Each row is a point on a landscape with many peaks, with its height.
A climber steps from a point to the highest of its 2 nearest points, and stops where none of them is higher. Distance is the straight distance between rows; heights are no part of it.
J502: [-21 -30 -29 -10 -12   0  -9   3  41   8 -11   9  -1   2 -12 -27 -11 -25
  14 -28   1]  (h 1.1)
J154: [  9   1 -12 -22   8  -5  27  -3   0  12  29   5 -13  -3  -9 -11 -26  -2
  16 -22  -6]  (h 75.1)
J893: [-13  -1  31  -3  -6 -22   4  16  35  15   7  28   0   5   6 -11  13  11
 -27  10   0]  (h 38.2)
J465: [  9   4 -11  32 -18  -6   9  17 -29  -3 -28  21 -14  13   4  -7  -5   1
  14  -4  -7]  (h 36.2)
J14: [ 19 -28  23 -15  17 -10  12   8  -3 -19 -18  38   2  20  36  17   1  14
  24   4 -12]  (h 8.7)
J687: [-35   0 -26  19  -8  15 -22   1   9  30   3   5   6 -15   6  35 -18   3
   8   0   2]  (h 65.6)
J689: [ 11   7  20  17  -5 -12 -21  -6 -26  -1 -28 -11   6 -23 -10  -9  -6   5
  11  -3  14]  (h 29.1)
J805: [  8   0  14   8   3  -3  22  -9 -33  16  -1 -33   6 -10   6  20  -8  -2
   4  -6  14]  (h 34.0)
J840: [ -6  -2  17 -11  17  12  21 -13  -7   1  14 -15 -22  18  -5  -2  13  -5
  15   5 -25]  (h 20.5)
J448: [ 10   3 -15  21 -17 -10  28  19  -9  12  -4  33  -9   6   8 -15 -16  -5
 -12  16  -1]  (h 34.7)
J713: [  3 -17  13 -14   2 -36   5  16  -2  -5   3  26  -7   9   4 -16   5  18
  -8 -18  -2]  (h 57.5)
J94: [  6  42  21   0   2  13   1  -2   9   0   6   2  -5 -15  11 -23 -20  23
 -10  10 -20]  (h 37.0)
J721: [-10  -4 -32 -29  20  -1  16  13  -1  11  11  10  -3   5   3  19   5  -7
  23 -33  -4]  (h 12.6)
J854: [ -8  11   5  11  -2   0  -2 -23  25 -13 -20 -11   1 -21 -11 -37 -16 -18
  18  10 -10]  (h 46.5)
J973: [ 14 -12  -2   1 -26 -22   6  26  -7  19   4  31  -4   4  -2  -7 -37  -6
   2   3  -6]  (h 40.8)
J195: [  7 -17  14  -4  -8 -20 -14   5   2 -13   2  13  13   1 -15  10  22  -4
  -1  14  -4]  (h 78.0)
J164: [ 18 -20  10 -36  20  23   1   0  -9  17  10 -12 -31  -5  19   3  12  -4
  12 -20  -7]  (h 4.2)
J798: [  6 -25   8  -3  -9   8  12  22  -2  19   5  16 -10  16   6  24   9  -5
 -11  21   6]  (h 34.5)
J964: [ 26  13  -4   4  -2  18  15  11   0  -9  -7 -10  15   0  47   4  -8   1
 -19 -17  13]  (h 35.9)
J359: [  4 -23  20   2  -7   4 -18   5  -9   0   6  -5 -26  14  -3 -17   8  20
 -10  21 -20]  (h 67.2)
J647: [ 14 -10 -15   2   3   7 -11  -4   0 -17  11 -21  12  -1   6   2  11   6
 -12  -4  16]  (h 51.5)
J430: [ -4 -14  16  16   2 -23  -2  32  26  15  32  20  -4   4   2  -1  10  24
  -5   2  -6]  (h 45.8)
J692: [ -1   0   4  18  -5  21   8 -16 -24  -2 -27 -26  14   8   7  18  -6 -18
   9  -4  13]  (h 40.9)
J649: [ -5  -8   6  12   4 -14 -11  -6  14 -17 -41 -23   1 -12  11  -4  21 -16
  21 -27  18]  (h 31.3)
J223: [  9 -13   3   0   8  -9  30 -15 -20   9   6 -36 -10   7   3  -3 -12  -4
  20 -30   2]  (h 28.7)
J516: [-18  34 -22  36  10   9   0  -1 -26   3   3   7   1   0   0   6 -16  16
 -25   5   0]  (h 34.9)
J734: [-29 -19 -32  23  28   0   7 -16  35   4   7  -2   0  17 -16 -28  -7 -36
  -2 -14  -3]  (h 7.7)
J887: [-10 -10  -7 -19  -8 -17 -11   2  15  -9  -7   7  17  -2 -22  16  11 -14
  32   0  13]  (h 57.4)
J95: [ -2  -4  23  29  -5 -12 -14  23   0   9  14   3 -15   2 -11  -7   8  28
 -11   0 -17]  (h 54.8)
J771: [ 26   0  -1 -18  -1   1  17  -4 -11  13  22   4  -9 -26  12 -10 -28   0
   1   2  -5]  (h 65.3)
J981: [ -3 -14 -10  27 -17  10 -10   6 -21   1 -14   5  -4  16 -16  11  18  -6
  -3  35   8]  (h 53.5)
J995: [-18  11 -21  -4 -15  -2 -12 -16   9  -9 -24   2  14  -9 -32 -14  -5  -8
  -7  -4   5]  (h 16.1)
J639: [-24  37 -15  25   0  -6   1  23   7   3  -7  27  22   0   3  14 -16   7
 -25   0   1]  (h 41.8)
J566: [  4 -25  -5  -2   1   0  -1  15  -9  19   5   7   7   3   5  37  17 -12
  21  12  12]  (h 41.5)
J602: [ -8  22   1  19   2  -7   2 -23 -12 -11 -31  -7   8 -27 -21 -21 -14 -11
  30  -3   8]  (h 37.7)
J919: [ 20 -29  23  -4  -7 -16 -26 -14  -2  -5 -24 -15  -8   0  20   3   1  20
 -12 -22   4]  (h 21.4)
J592: [ 13 -16   4 -42  12  23  10  -9   3  38  19  18 -19   1  21  -3   1 -12
  -6  -4  -4]  (h 6.9)
J841: [-12  22 -21  11 -15 -17  10  33  -6 -10 -11  19  18  -6 -13   0 -27   6
 -15 -17   0]  (h 49.3)
J856: [ -1  -2   0   6  -2  19  14 -25 -29  -2 -30 -30   3  15 -10  19  12 -27
 -12  25  15]  (h 48.3)
J818: [  4 -10 -10  -7  24 -23  14  10   3   4  33  24  -2  -3   4 -18   7   2
 -16  -9   7]  (h 70.6)
J890: [ 10   8   6  -4  -7 -14  -2   9  20 -26  39   2  22   2  -8 -12  -7  13
 -21  16   4]  (h 49.9)
J515: [-17 -11 -13  12 -12 -16  -9  -6   4  10  -5   5  -5   7 -36 -21   6  -9
   0  -6  -3]  (h 11.2)
J795: [ 19  11  -2 -12 -11  -1 -29  14  20 -26   4 -12   9 -21  12  -2 -17  19
  -1 -14   4]  (h 35.3)
J494: [-13 -10  -4  20  -8  31 -12  14   8  27   2  -6  -3  -7  13  24  -6  21
   6  25   7]  (h 81.8)
J135: [-20  21  13   8  15  -4 -23 -17 -13   7 -12 -16  -7 -18 -11   1  27  18
   9 -14   1]  (h 21.0)
J201: [-22 -19 -38   0  29  -3   2 -19  15  -2   0   2   0   5 -20 -13  12 -27
   7 -29  22]  (h 11.5)
J731: [  0  19  18   8   0  34   2  -2  14 -13  25 -29  13  11  19  12   0  10
   8  14  -4]  (h 56.0)
J418: [  4   4 -28   8  -1  -3 -12  -4   0 -12 -32  -5   5 -13  11  16  26   1
  20 -17  11]  (h 22.4)
J189: [-16   5 -24  -7 -13 -21 -10  20   6  13   5  11   4  -8 -21   8  -6   9
 -19 -21 -10]  (h 60.1)
J96: [  4 -11  -1 -17   7   3   5 -12  -4 -12  23  -5  -1  27  -6  -1  14 -16
  28  -3   1]  (h 16.5)
J608: [ -2  16  15 -12   7  15  -2  -4  17  -5   2 -15  11  -7  20   8  16  10
 -39  21   3]  (h 79.6)
J17: [-17 -11 -33  17 -15   5  10  -6  36  -3  -6  -9   1   7 -18 -34 -23 -18
   9 -14  -8]  (h 4.1)
J987: [ -9   3 -34 -12 -15   8  -2 -27 -12   0 -33  -5  -6  -5 -11 -13  -1 -25
  -8   9   0]  (h 21.1)
J568: [ 22 -18  22  -7  -2 -14 -32   8   8 -35 -16  -8  15  -9  17 -10  -6  18
 -11 -21  15]  (h 28.0)
J271: [ -3  17  17  10   7  38   5  -3 -19 -13 -11 -16   6  17  -5  19   5 -14
 -14  42   1]  (h 56.3)
J670: [  9   4 -18 -19  11  10 -26  -9  11  -4   9   2   8 -17   8  -3  21   6
 -31   9   5]  (h 64.0)
J901: [ 17  23 -11 -15 -11  19  13 -10  -9 -11  -8 -23   0  -7  11  -4 -17   0
  -8 -12   0]  (h 30.0)
J610: [  9   9  24 -27  -2  26   0 -12  11 -10  14 -18  -9   9  -1  -2  13  -1
 -30  30 -16]  (h 66.9)
J912: [  6  -5  22   2  24 -11  -5  -5 -31  -2 -11 -21 -11 -10   4   5  29  15
  13 -27  -5]  (h 14.1)
J64: [-24 -21 -17  -6  -3  18 -15  -5  10  32   6  15  -2   1  -6  30   5 -22
  15  -3   6]  (h 52.3)
J449: [ -7  -6 -39 -13  12   3   6  -8   1 -11  -5   3   1   2   2   8  15  -6
  27 -32  16]  (h 16.2)
J471: [-11  17 -11  31   8  -1  -8 -12 -14   8   5   7  -8 -16  -9  -4   9  22
   8  -4  -2]  (h 28.2)
J361: [ 19   7  17 -18  -5 -12 -24  -1  23 -27  19  -2   7 -11   2 -12  -3  30
 -18   7  -7]  (h 42.3)
J733: [ 20 -11  17 -27   7  -7  -1   2  -1 -18   8  16  -9  13  15  -1   9   8
  32   6 -10]  (h 12.4)
J261: [ 11  -8  15   3  23   6  31  -6 -22   2  22  -9 -20  24   8 -13  -4   6
   6 -15 -11]  (h 24.0)
J145: [  4  13   7  32  -7   7  11  17 -37   4 -24  12 -10  20   7  12  12   1
  10  20  -1]  (h 43.1)
J287: [  1  11 -25  -8   4 -21  35  16  -5   1   4  13 -11  -1  -5 -17 -13  12
   0 -27  -7]  (h 88.4)
J203: [ 19  -7 -19   1   4  -2  13  10   6   2  15  -5  14  -9  30   9  -1   3
 -13 -14  30]  (h 42.4)
J458: [ 13   7  -5   8 -22 -11   4   4 -17   0   1  19  17   6 -25  -3 -22 -10
  13  21  -3]  (h 49.0)
J322: [ -5   1  -6  -1  18  -6  17  -5   3  25  24  16   3  -9  -2  11  -4  -4
 -30  11  -2]  (h 59.1)
J551: [-13  29  28  11  21  12   1   2   6  14  24  -5  -2 -14   4  -1  -1  22
  -8  24  -8]  (h 42.5)
J676: [ 24 -33 -12 -12  -2   6  17   4 -18   3   5   7 -13  22   8   5   9 -20
  -8  -3  -3]  (h 28.1)
J434: [  5  16  40 -14  -4   0   4   8   9  -8   6  22 -10  -8  16  -7  -7   7
  -7  27 -18]  (h 32.2)
J954: [-14 -10 -27   0  -4 -25  14  25   9  12  19  20  -3   6 -30  -2  -8  10
  -1 -40  -2]  (h 72.4)
J462: [  3  34  16   8   6  34   6   4  -2 -24  14 -10  20   7  17  -1  -9  -8
 -15  28   4]  (h 64.9)
J222: [  7 -16  20   4   8 -28 -12  -4 -22  -2 -28 -19 -10 -13  13   1   9  11
  -8 -46   2]  (h 15.7)
J134: [-22  11   6   9  12  -3  -4 -12  -3  21  30 -12  11   0 -15  18   2   9
 -16   7  -5]  (h 50.3)
J182: [  7  13  25 -29  -6  24 -13 -25   0 -15  -4 -19  -6  -3  -8  -8   6  -9
   1  17 -21]  (h 67.4)
J623: [-12  15   1  -6 -10  11 -13 -40  14 -17  -5 -31   1  -5  -9 -22  -1 -16
  13  11  -7]  (h 55.7)
J348: [-15  13   0  15 -11  21 -27   6  -1   6  -3   7  -2   1  -3  21   6  11
  -2  27  -1]  (h 67.5)
J457: [ 12  -4 -16 -36  24   7   3   8   8  33  18  16  -7  -2   2  22   0 -13
   9 -20   4]  (h 9.8)
J653: [  3  20 -32  -6 -34  18  11 -22 -11  -9 -19 -16   5   6   0  -2 -21 -27
  -3   2   4]  (h 25.5)
J115: [  4  15  17  11 -20 -11  -7  10 -10 -24 -13   3  24   3 -14  14 -11 -12
  18  25   4]  (h 58.0)
J521: [-15   1  37  -6   3  -3  22  12  10  13 -14  20 -17   0   8 -13   7   5
 -28  32  -7]  (h 32.6)
J18: [  9  -1  21   6  -9 -23 -18   7  18 -24  22   1  15  21 -11  -1  12   7
   9  19   1]  (h 60.9)
J666: [-20  -6   2   0   4 -15 -15 -19  28 -13 -32 -18  29 -12  -8  19  12 -15
  18  -8  18]  (h 42.8)
J784: [  6  -6  24 -10  -8  10 -18  -7  -1  -2  -1  -9 -15   0  -9  -8   7   7
  17  34 -12]  (h 80.7)

Where does a climber stop that starts at each point below?
J912 | J287
J733 | J462
J222 | J195
J521 | J784
J434 | J818
J676 | J494
J689 | J784
J995 | J608

Call two points neighbours if one is among the 2 nearest of the other. Go from one point of each pair to the other, from neighbour to neighbour, staying as high as possible. Name the lowest point that can't be avoided.
J494, J195 | J448
J608, J784 | J610
J494, J462 | J96
